Each scene shows the same named points in several views. A view is turned or mirrored, shifted and resized as a whole, has a little noise and may leave points out.
In the rows, 128 means zero.

Scene 1
View 1
q_118: [119 158 121 117 128 170 124 123 137 142 126 167 104 112 137  89 124 134
  92 124  89 124 124 117 125 150 100 131 144  97 112 144 139 154 116 102
 142  59 136 104 151 190 159 123 130 111 167]
q_461: [103 120 133 130 107 176 108  99 142 140 136 137  97 123 148 112 138 135
 115 101 135 127 146 122 136 125 119 120 138 161 142 139 137 150 139 123
 138 105 117 132 101 187 142 116 141 132 120]
q_90: [108 138 138 119 113 183 125 109 142 136 127 136  92 119 133 106 132 136
 103 113 115 114 145 110 132 138 105 121 151 152 131 127 141 150 147 114
 130  89 104 132 126 182 152 119 154 115 137]
q_107: [ 90 161 144 149 134 156 119 136 126 139 119 144 121 141 150 106 135 139
 126 141 108 127 139 123 151 121  99 119 153 129 129 142 125 136 131 120
 143  65 122 127 132 176 152 104 126 103 129]
q_773: [ 94 145 147 167 112 139 108 146 122 138 114 138 149 167 178 109 160 149
 137 140 148 167 140 140 144 103 128 103 138 148 144 144 116 116 129 139
 153  84 133 155  95 160 144 111 106 125  93]
q_925: [ 73 135 151 159 128 165 103 110 147 147 123 132 113 118 148 117 137 137
 137 133 129 129 153 135 146 113 113 120 145 161 132 148 118 147 141 122
 144  77 109 125 111 181 150  86 127 120 116]
q_919: [107 140 115 143 143 169 111  93 148 157 129 160 116  88 158 107 129 135
 108 125 105 128 135 150 130 141 113 125 128 101 108 182 116 165 108  96
 155  32 158  86 146 197 163 102 109 137 170]
q_848: [143 127 117 114  88 161 136 121 131 130 129 142 106 145 160  94 154 145
  91 102 138 147 132 106 118 137 127 114 127 148 154 127 145 136 131 128
 140 126 132 161  98 170 130 157 134 129 119]
q_363: [114 124 135 125  98 175 127 109 140 138 130 131  97 132 151 102 147 136
 110 100 142 131 153 113 125 122 131 113 136 176 146 124 144 146 142 135
 128 123 103 161  97 179 128 135 149 120 110]
q_199: [131 145 115 115 117 174 129 117 139 147 127 156 102 116 151  91 135 135
  94 114 106 125 130 120 125 149 111 122 134 113 120 139 146 150 116 105
 140  76 139 116 140 181 144 130 130 125 155]
q_825: [ 76 153 167 140 128 168 119 127 137 132 112 140 109 149 130 104 140 135
 128 137 113 110 153 113 153 116  88 117 163 163 134 121 130 140 152 124
 128  87  88 140 132 174 154 103 156  92 114]
q_134: [ 91 132 137 161 122 154 104 115 135 147 121 132 125 129 168 116 151 143
 129 128 138 150 144 142 141 113 121 105 138 149 134 158 119 136 127 127
 153  75 135 136 103 178 150 106 115 131 111]
View 2
q_199: [111 128 167 132 142  98 127 105 176 189 117 138 142 181 143 166 128 119
 118 114 103 133 137  80  99 173 141 140 126 115  97  99 141 122 149  98
 131 150 144 154 140 120 162 110 117 146 107]
q_848: [122 136 129 166 182 113 161 114 155 181 133 136 133 199 125 208 137  93
 106 144 151 121 137  83 119 150 135 106 115 168 138  82  92 157 181  99
  97 120 157 132 129 130 138 130 121 133 145]
q_919: [114 101 196 114 136  86  97 114 174 167  76 174 129 178 163 132 140 165
 130 132  63 138 120  89  94 179 132 180 147  89  81 104 143 105 125 117
 158 145 114 159 154  95 179  85 111 155 112]
q_925: [155  93 112 109 157 123 104 107 135 135  79 161 164 173 129 159 120 117
 129 140 109 129  86 144 124 135 119 135 133 142  93  89 129 122 115 128
 117 113  99 152 143  97 176 123 123 130 149]
q_118: [117 119 163 124 126 100 114  97 200 184 129 138 146 173 156 139 107 128
 114 100  90 116 131  76 104 184 144 161 125  93  81 100 159 116 142 103
 135 158 137 161 124 128 163 103 115 146  89]
q_363: [153 130 110 155 174 122 155 116 135 172 112 147 159 173 111 209 123  75
 111 148 156 138 110 111 116 127 129  95 114 172 105  79 109 151 167 104
  91 101 143 144 131 108 146 149 126 130 162]
q_134: [136  89 127 125 183 115 110 118 123 127  80 170 144 183 135 157 142 136
 129 163 113 124 107 139 128 126 108 141 142 145 132  90 108 144 136 139
 127 115 106 133 151 102 174 117 114 141 151]
q_107: [135 110 101 115 153 127  96  90 156 127 109 150 153 180 137 134 103 124
 122 124 113 102  97 131 135 138 111 151 121 118 122  91 136 127 128 127
 119 136 113 160 125 125 164 120 115 130 108]
q_773: [140 104  97 128 206 121 105 114 111  99  92 153 130 191 132 162 138 137
 130 164 136  93  98 138 145 110  97 152 130 165 183  78  88 172 147 154
 121 108 112 117 128 121 149 122 102 133 139]
q_90: [137 130 119 141 139 122 131  93 159 178 108 146 162 172 123 181 107  90
 111 126 124 139 111 107 106 149 127 112 109 138  72  84 145 122 147 107
 108 128 132 167 132 111 152 131 131 127 130]
q_461: [134 121 130 136 174 112 134 112 150 165 108 143 144 186 132 180 128 112
 110 147 131 123 118 106 128 144 124 124 124 153 118  84 119 145 153 116
 113 126 134 136 137 115 158 124 129 133 133]
q_825: [158 105  71 114 150 138 104  84 142 136 120 141 173 163 122 148  81  90
 113 123 130 117  78 146 139 139 110 123 106 134  85  77 142 128 123 120
 106 127 114 175 123 125 150 149 126 110 128]
View 3
q_90: [101 108 139 118 135 126 158 115 167 151 124 132 108 103  92 122 174  92
 107 129 103 135 147 108 113 119 135 126 117 145 160 165 112  74 128 129
 107 115  84 134 155 120 140 118 133 126 118]
q_363: [ 94 112 121 124 158 151 144  92 161 135 126 147  94  90  90 129 164  64
 131 113 105 147 152 120 130  97 135 128 151 147 159 166 121 118 121 127
 104 123  92 130 115 111 127 134 155 110  91]
q_134: [147 137 118 138 151 102 115 130  97 134 104 148 115  86 109 116 136  81
 102 105 133 122 182 123 126 123 152 150 127 131 130 151 101 146 128 152
 123 119  74 126 127 120 128  75 134 113 114]
q_848: [ 98 111 117 101 146 139 143  95 180 170 123 137  97  99  98 135 152  69
 109 108 120 148 149 144 165  88 114 143 144 155 158 142 128 123 125 132
  92 122 102 119  96  96  98 139 132  85 100]
q_773: [154 141 114 164 165 104 101 137  85 143  98 153 101  68 114 140 147  61
 108 102 138 133 186 121 147 117 148 162 142 126 110 133 116 138 130 152
 128 113  71 129  70 112 115  98 138  93 122]
q_118: [130 107 147 108 115  80 152 142 182 192 115 116 125 110 113 114 167 125
  65 145 103 130 155 104 129 140 120 141  89 154 142 134 108  56 156 139
 124 119  98 115 178 110 108  93  99 127 126]
q_919: [154 119 121 104 103  69 132 142 141 179 104 123 144 109 111  83 120 136
  41 144 114 107 175 117 125 139 142 150  72 153 155 146  89  99 162 150
 125 149  87 112 199 114 109  57  97 143 122]
q_461: [104 114 123 114 153 136 146 106 147 135 120 148 109 103  97 110 149  75
 115 114 111 125 158 124 111 110 138 140 131 144 160 164 111 126 116 134
 105 129  84 135 142 121 126 107 144 121 104]
q_825: [112 123 152 165 148 106 150 142 133 125 110 148  92  86 108 132 204  80
 123 121  98 134 159  87 100 147 145 122 128 135 126 164 125  57 124 122
 125 102  83 154 134 135 143 110 151 121 143]
q_107: [134 124 139 160 140  88 134 145 125 157 103 144 110  86 116 130 175  87
 107 123 107 130 174 104 122 149 143 141 118 133 117 147 110  71 138 139
 134 106  87 135 127 123 124  94 128 122 136]
View 4
q_848: [ 87 120  80 188 128 124 130 174  76 128 201 211 134 155 173  51  73 137
 118 166 168 177 146 140 199 105 113 125  51 143 118  75 116 142  67 135
 147 108 141 156  83  32 148 133 171  68 153]
q_825: [115 107  95 175 113 148  91 159 171 122 121 186 185 162 126 149 118 127
 166 142 143 165  98 183 109 143 112  82 122 121 115 146 143 118 161 125
 130 169 101 162 105  89  99 141 112 148 120]
q_461: [119  98  83 185 118 148 107 147  95 112 160 184 145 171 153  84 105 123
 140 138 164 162 122 172 153 120 111 120  70 134 100 103 127 139 105 127
 119 134 115 133  88  78 135 152 152 102 134]
q_773: [127 137 106 120  79 158 146 162 124 138 205 191 152 122  80 125 159 130
 139 160 163 147 134 113 133  97  85  79 136 150  96 105 131 112 103 197
 136 122  96 148  93  82 101 215 105 116 138]
q_90: [113 107  96 201 130 131 110 162 129 121 135 177 163 171 175 102  90 131
 150 132 137 173 105 189 162 132 115 102  74 129 117 130 127 123 152 105
 124 136 107 139 109  78 121 108 148 123 138]
q_134: [150 120 113 144  83 156 142 140 112 122 195 163 132 147 115 110 150 109
 146 127 167 155 114 135 132  95  81  91  99 133  84 106 125 135 112 156
 108 112  90 113  84  98 117 205 125 135 141]
q_199: [103 142 123 149 121  86 159 172 114 139 160 167 157 126 164  95 109 149
 128 139 131 177 108 139 192 109 111  93  83 148 131 134 102  98 139 127
 122 114 108 121 126  78 139 112 119 123 151]
q_363: [ 97 102  73 196 127 152  99 173 107 120 175 212 161 160 156  85  85 140
 133 165 176 158 130 176 164 122 113 109  84 134 103  94 138 134 103 133
 141 143 134 168  84  48 131 142 154  91 138]
q_925: [149 105 102 168 105 161 110 135 124 109 162 159 146 167 128 117 143 106
 163 130 162 152 104 174 119 118  91  96  93 127  96 125 131 134 130 136
 110 137  84 115 100 101 111 183 125 148 127]
q_118: [124 131 144 168 147  72 161 143 124 116 129 135 156 147 204  98 133 133
 133 101 107 196  93 156 193 119 102  88  70 139 133 162 101  89 168  95
  94 124  83  82 157 101 141  91 127 143 144]

Which points are out of place in each view (at most two, in the order of its rows)? Write - if all are in place.
view 1 -> -
view 2 -> q_461
view 3 -> -
view 4 -> q_848, q_199

Scene 2
View 1
q_744: [165  52  79 184  82  95 164 104 105 165 150  81 145  84 183 125 198 186
 218 201 146  94  99 147  99  69  87 116  94  96 107 159 155 105  95 168
 121 128 120 155 167 112 202 155 129  77 134]
q_457: [141  60  98 142  68  86 107 101  97 180  70  98 149 117 121  97 196 141
 132 188  93  97 112 133 139  93 110  55  50  83  60 182 137 157  99 103
 149 132 141 141 146 112 113 134 163  90 158]
q_989: [155  53  80 172  78  94 137 104  94 172 118  84 145  97 158 114 195 167
 179 199 124  95 104 141 115  78  89  91  73  84  82 172 146 130  96 140
 129 130 135 143 166 118 167 154 141  80 151]
q_487: [132  83 107  88  81  83 115 101 118 147  51 108 141 179  90  78 170 121
  79 181  95 132  85 155 161 152 130  64  46 133  59 142 150 187 110  58
 146 171 143 153 117 116  71 110 135 155 168]
q_812: [161  87 100 134 118  87 104  94 121 120 120 106 137 160 163 120 142 152
 154 144 140 155  97 133 142 155 156 120 105 172 133 121 174 163 127 120
 151 189 100 191 126 134 172 130 106  99 137]
q_51: [165  59  88 153  87  67  29  66 112 160  34 112 145 128 140 124 166 137
 165 147  95 120 135  96 159 121 171  34  61 109  86 178 157 194 119  96
 192 185 118 190 131 144 141 119 180  25 123]
q_256: [151  90 130 125  87 109 121 124  91 157 117 100 159 117 122  95 177 114
  83 144 112 107 115 132 111 118  96 110  90  55  68 181 103 158 103 123
 137 121 160 111 174 132 102 173 138 126 193]
q_65: [157  77 112 139  94 104 120 110 104 160 124  93 155 102 142 112 182 130
 121 156 117 110 121 130 108 105 101 108  95  63  85 177 112 149 100 143
 137 119 147 125 174 140 131 169 149  91 173]
q_758: [142  87 116 115  98  90 145 105 114 132 118 100 137 158 130  98 163 138
 104 164 129 136  85 153 139 140 120 116  82 135  94 131 139 155 111 102
 136 168 126 157 136 116 124 137 109 151 170]
q_217: [157 108 131 110 121 120 131 123 106 123 162 101 150 134 145 110 148 102
  78 122 149 137 112 136  99 144 114 169 136  81 103 150 106 149 112 154
 132 124 148 123 172 143 133 189 111 150 182]
q_645: [179  83  96 144 117  92  80  84 114 121 117 102 146 134 177 131 129 136
 165 124 142 150 123 111 135 147 165 126 122 134 143 152 157 166 129 139
 164 177 107 189 143 147 182 147 124  58 119]
q_706: [187  88 103 156 122  95  57  85 113 133 127 105 157 114 185 138 137 128
 153 100 137 140 142  91 116 135 162 120 136 100 139 167 132 169 131 155
 174 158 122 171 168 161 178 165 140  38 131]
q_658: [159  87 121 127 103 107 126 108 103 147 122  98 148 125 144 112 167 127
 108 142 123 120 104 133 109 121 114 125 103  83  94 163 121 148 106 144
 133 130 148 138 166 135 135 169 128 114 172]
q_174: [173  52  87 173  91  84  66  74 108 164  82 102 150  99 163 132 176 152
 179 154 106 107 134  94 134  98 139  65  88  83  96 185 140 164 117 130
 175 159 120 175 160 141 167 141 169  22 127]
q_802: [164  99 120 119 119  88 100 102 119 119 125 106 145 153 155 109 141 123
 119 125 137 150 103 133 126 157 141 132 118 130 123 137 142 168 125 134
 148 173 122 165 149 146 149 149 119 109 156]
View 2
q_65: [ 95 127  94 127 154 178 121 139 115 134  77 187 130 155 143 105 102 180
 105  97 137 106 131 135 134 130  84 126 113 159 103 143 117 121 136 136
 134 106  72 128 162  82 126 127  90 143 108]
q_706: [197 154 133 157 143 194  67 139 130  84 158 125 108  82 139 108 154 192
  70 134  85 183  88 114 145 131  90  87  94 102 132 160 127 154 160 188
 145 117 187 149 210 149 113  96  91 133  84]
q_744: [118  83  91 138 111 153 116 136  86 103  85 219 126 152 109 115  94 164
  98 125  85  95 195 168 156 131 128 132  97 175 111 143 119 146 136 150
 144 108  93 140 151  94 179 116  86 130 163]
q_217: [ 81 138  92 126 137 226  88 130 130  93 100 157 112 143 149  73  69 190
  88  95 106 101  82 139 106 114 130  99 126 102  68 148 101 121 124 126
  84 113  94  88 166 106  91 160  96 175 141]
q_645: [180 140 144 156 137 178  63 150 114 100 141 148 104  91 125 107 158 164
  90 125  88 171 100 137 143 129 108  85  95 108 133 176 127 148 160 178
 142 146 173 138 185 165 139 137  91 120 101]
q_256: [ 73 138  91 115 163 185 128 143 126 147  70 183 125 169 148  99  96 183
 106  81 162 103 106 130 116 127  90 116 132 140  83 138 123 109 126 117
 121 115  52 108 150  83 104 147  87 156 101]
q_812: [156 107 156 147 119 171  53 164 112 101 141 171  82  95 118 100 141 145
 109 104  89 158 110 154 135 116 149  82  98 105 113 180 131 134 148 157
 123 179 163 129 167 175 147 176  95 111 124]
q_802: [135 129 136 139 132 189  60 151 129 102 127 156  96 111 136  87 127 169
 101  98 103 148  89 133 123 116 128  84 114  96 104 167 127 129 144 156
 115 159 140 117 166 146 118 168  93 137 105]
q_51: [179 142 158 136 169 131  96 175 133 182 122 175 109 109 132 141 207 160
 115  94 166 177 121 117 168 145  71 105  86 159 150 180 174 119 177 164
 202 166 133 177 154 140 156 141  91  84  27]
q_658: [100 127  99 134 143 188 108 145 117 117  92 173 122 146 142  97 105 182
 103  95 125 107 122 142 131 124 110 115 115 139  88 145 121 123 134 137
 123 118  86 113 160 102 121 145  90 145 128]
q_457: [ 99 116 122 119 159 137 128 167 110 177  65 212 118 161 136 130 145 158
 125  89 170 111 151 144 152 136  81 121 110 182 116 163 152 105 147 125
 172 153  57 146 134  99 162 154  91 109  85]
q_487: [ 75 117 151 110 145 157  94 181 122 162  77 198  88 148 141 109 131 147
 133  51 163 122 115 142 123 120 128 100 122 129  96 176 154  91 134 118
 121 194  70 114 123 134 141 232  96 113  95]
q_174: [177 136 124 139 158 141 117 158 121 152 122 184 127 122 124 135 169 170
  93 116 135 162 153 126 169 142  67 114  89 165 140 161 138 131 169 169
 187 127 123 167 162 124 154 110  85  98  65]
q_989: [118 102  94 132 128 142 116 146  92 137  80 213 123 155 114 122 121 166
 110 118 111 104 195 153 158 142 109 137 101 183 116 154 130 133 145 145
 149 124  90 160 145  93 187 119  87 115 139]
View 3
q_487: [141  79 164 182 100 142  56 134 152 173  67 182 121 107 147 139 141 157
 112 141 132  87 113 159 142 108 187 175 106 118 108 184 109 111 104 139
 149 122 113 168  56 163 133 107 122  79 112]
q_256: [126 138 142 141  97 154  95  85 109 164  57 157 147 129 177 115 135 101
 107 103 130 105 110 136 121  88 144 159 108 128  93 172 133  60  82 126
 146 154  91 125  98 114 148 100 113 119 143]
q_989: [ 98 121 101 175 120 123  87 165 121 119 110 135 132 140 179  88 163 126
 130  88 118 102 155 153 113 134 123 125 153 121  73 126 128 143  69 137
 132 147  90 144 134  71 155 105 104 127 116]
q_744: [101 135  94 174 119 126  80 169 118 127  99 120 154 159 176  80 152 112
 122  85 126 110 148 141 111 133  99 135 143 125  77 128 135 146  64 128
 149 145  81 120 149  73 166 123 106 152 116]
q_812: [125 122 112 207 111 145  92 184 165 157 139 121 172 140 115 125 145 164
 126 133 136 133 117 136 121 124 133 162  95 105 121 131 106 120 118 122
 154  99 143 129 107 121 200 150 126 123 140]
q_758: [131 117 138 186 106 146  74 147 147 163  83 149 152 132 141 124 138 140
 110 132 144 105 113 144 123 112 141 177  96 123 110 166 119 116  98 127
 161 121 114 131  93 131 166 132 119 120 129]
q_645: [131 140 106 203 110 134 122 176 161 145 166 103 173 135 116 124 157 160
 141 117 130 149 129 138 113 110 131 136 115 106 112 103 113  99 132 138
 133 111 166 139 120 104 202 135 130 127 152]
q_706: [130 156 105 184 110 142 142 153 143 141 169  94 172 132 128 123 160 146
 146  97 114 153 135 137 114 101 135 119 129 101 102  92 114  60 134 140
 121 128 163 143 129  88 200 121 122 130 171]
q_65: [113 141 123 154 105 144 108 115 114 145  92 132 144 137 177 106 153 108
 126  93 118 108 136 140 122 102 138 135 141 123  77 136 124  71  85 136
 129 157  99 138 119  89 152 103 106 130 143]
q_658: [123 136 122 158 104 149 106 116 114 156  89 136 153 135 157 111 144 114
 121 107 126 117 116 139 119  97 132 147 118 125  91 146 129  75  92 130
 139 150 109 128 116  98 165 110 110 126 143]
q_217: [137 157 129 153  99 162 112 101 113 174  76 127 177 146 150 122 133  99
 115 117 140 130  99 116 111  87 118 167  90 125 111 157 126  44  96 122
 158 140 109 104 122 108 186 125 113 143 160]
q_802: [136 135 120 183 108 151 105 144 147 164 125 124 170 138 127 131 139 146
 123 124 136 138 113 133 122 104 135 162  94 113 116 139 112  77 124 130
 150 113 144 129 103 119 195 131 128 121 155]
q_457: [118 102 134 175 113 121  84 141 127 133  94 162 115 114 182 116 170 137
 130 100 111  93 148 161 135 109 166 133 151 121  77 139 121 112  87 147
 118 152 105 165  93 112 123  91 113  91 116]
View 4
q_174: [149 161 147 104 126  92  83  71 106 108 155 119 160 113 142 117 106 111
  98 121 183 151  94 102 104 140 183 157 116 124 176 141 140 149  89 134
 151 159  83 169  98 131  84 131  80 113 150]
q_989: [162 144 127 101 106 100  76  99 120 117 135  95 154 128 173 103 103 108
 146  96 189 187  84 108 134 112 146 145  96 127 161 118 139 162  94 119
 175 134  92 139  91 135 117 173  88 129 137]
q_812: [154 138 150 145 161  86 107  78 111 137 166 147 144 138 151 154 103 174
 124  92 172 148 117 139 163 115 146 153 126 168 126 116 154 146 110 138
 139 171  93 146 120 119 117 114  98 120 141]
q_51: [170 144 161 117 144  84  98  76 107 107 151 149 160 102 123 127 102 131
  69 133 173 132  89  89  83 137 203 157 123 130 170 152 155 130  92 145
 134 164  69 188  91 131  81 118  87  96 146]
q_457: [192 129 143 102 119  99 106 120 128 103 119 136 152 107 148  94 115 122
 131 113 168 170  90  90 101 121 171 141 121 129 168 131 132 120  89 127
 157 119  91 147  60 124 117 169  95 103 139]
q_758: [175 123 152 132 147  99 118 117 121 138 134 153 149 124 148 127 120 164
 161  94 161 164 118 124 154 113 136 136 129 172 130 111 138 112 105 130
 150 145 112 132  91 108 140 148  99 108 140]
q_744: [155 149 124 111 107 104  78  96 124 127 140  89 149 137 178 105 103 115
 166  87 191 194  95 126 156 112 127 150  93 130 154 105 127 167  93 114
 177 132 106 124  92 129 125 181  92 138 137]
q_706: [128 189 152 128 144 102  82  56 106 118 200 121 162 128 112 128 111 126
 106 113 168 138 124 124 141 154 156 152 128 157 164 123 122 160  94 129
 159 170 108 152 119 117  76 111  71 127 154]
q_645: [132 164 148 141 152  91  88  63 100 130 181 132 152 132 136 146 101 152
 106 106 177 143 119 133 150 140 158 152 128 155 148 118 145 151 100 142
 150 180 100 152 122 121  95 109  84 123 146]
q_802: [142 155 150 138 155 103 110  86 112 135 170 145 154 135 124 140 114 162
 136 102 163 144 133 139 160 137 139 142 136 176 138 107 132 133 105 130
 152 162 116 139 108 107 119 117  89 114 149]
q_658: [155 157 146 111 123 111  99 106 118 124 154 124 157 125 126 102 122 131
 165 101 167 165 125 117 146 134 135 130 131 161 156 103 115 132  93 124
 171 134 128 121  83 110 119 157  82 119 145]
q_256: [170 154 149 102 116 109 109 118 125 118 142 136 161 111 114  83 128 116
 169 113 155 169 124 108 134 142 136 127 142 164 166 111 101 107  83 112
 176 116 137 122  65 107 119 163  84 105 149]

Which points are out of place in each view (at most two, in the order of its rows)? Write - if all are in place.
view 1 -> q_744
view 2 -> q_706, q_487
view 3 -> q_256
view 4 -> -
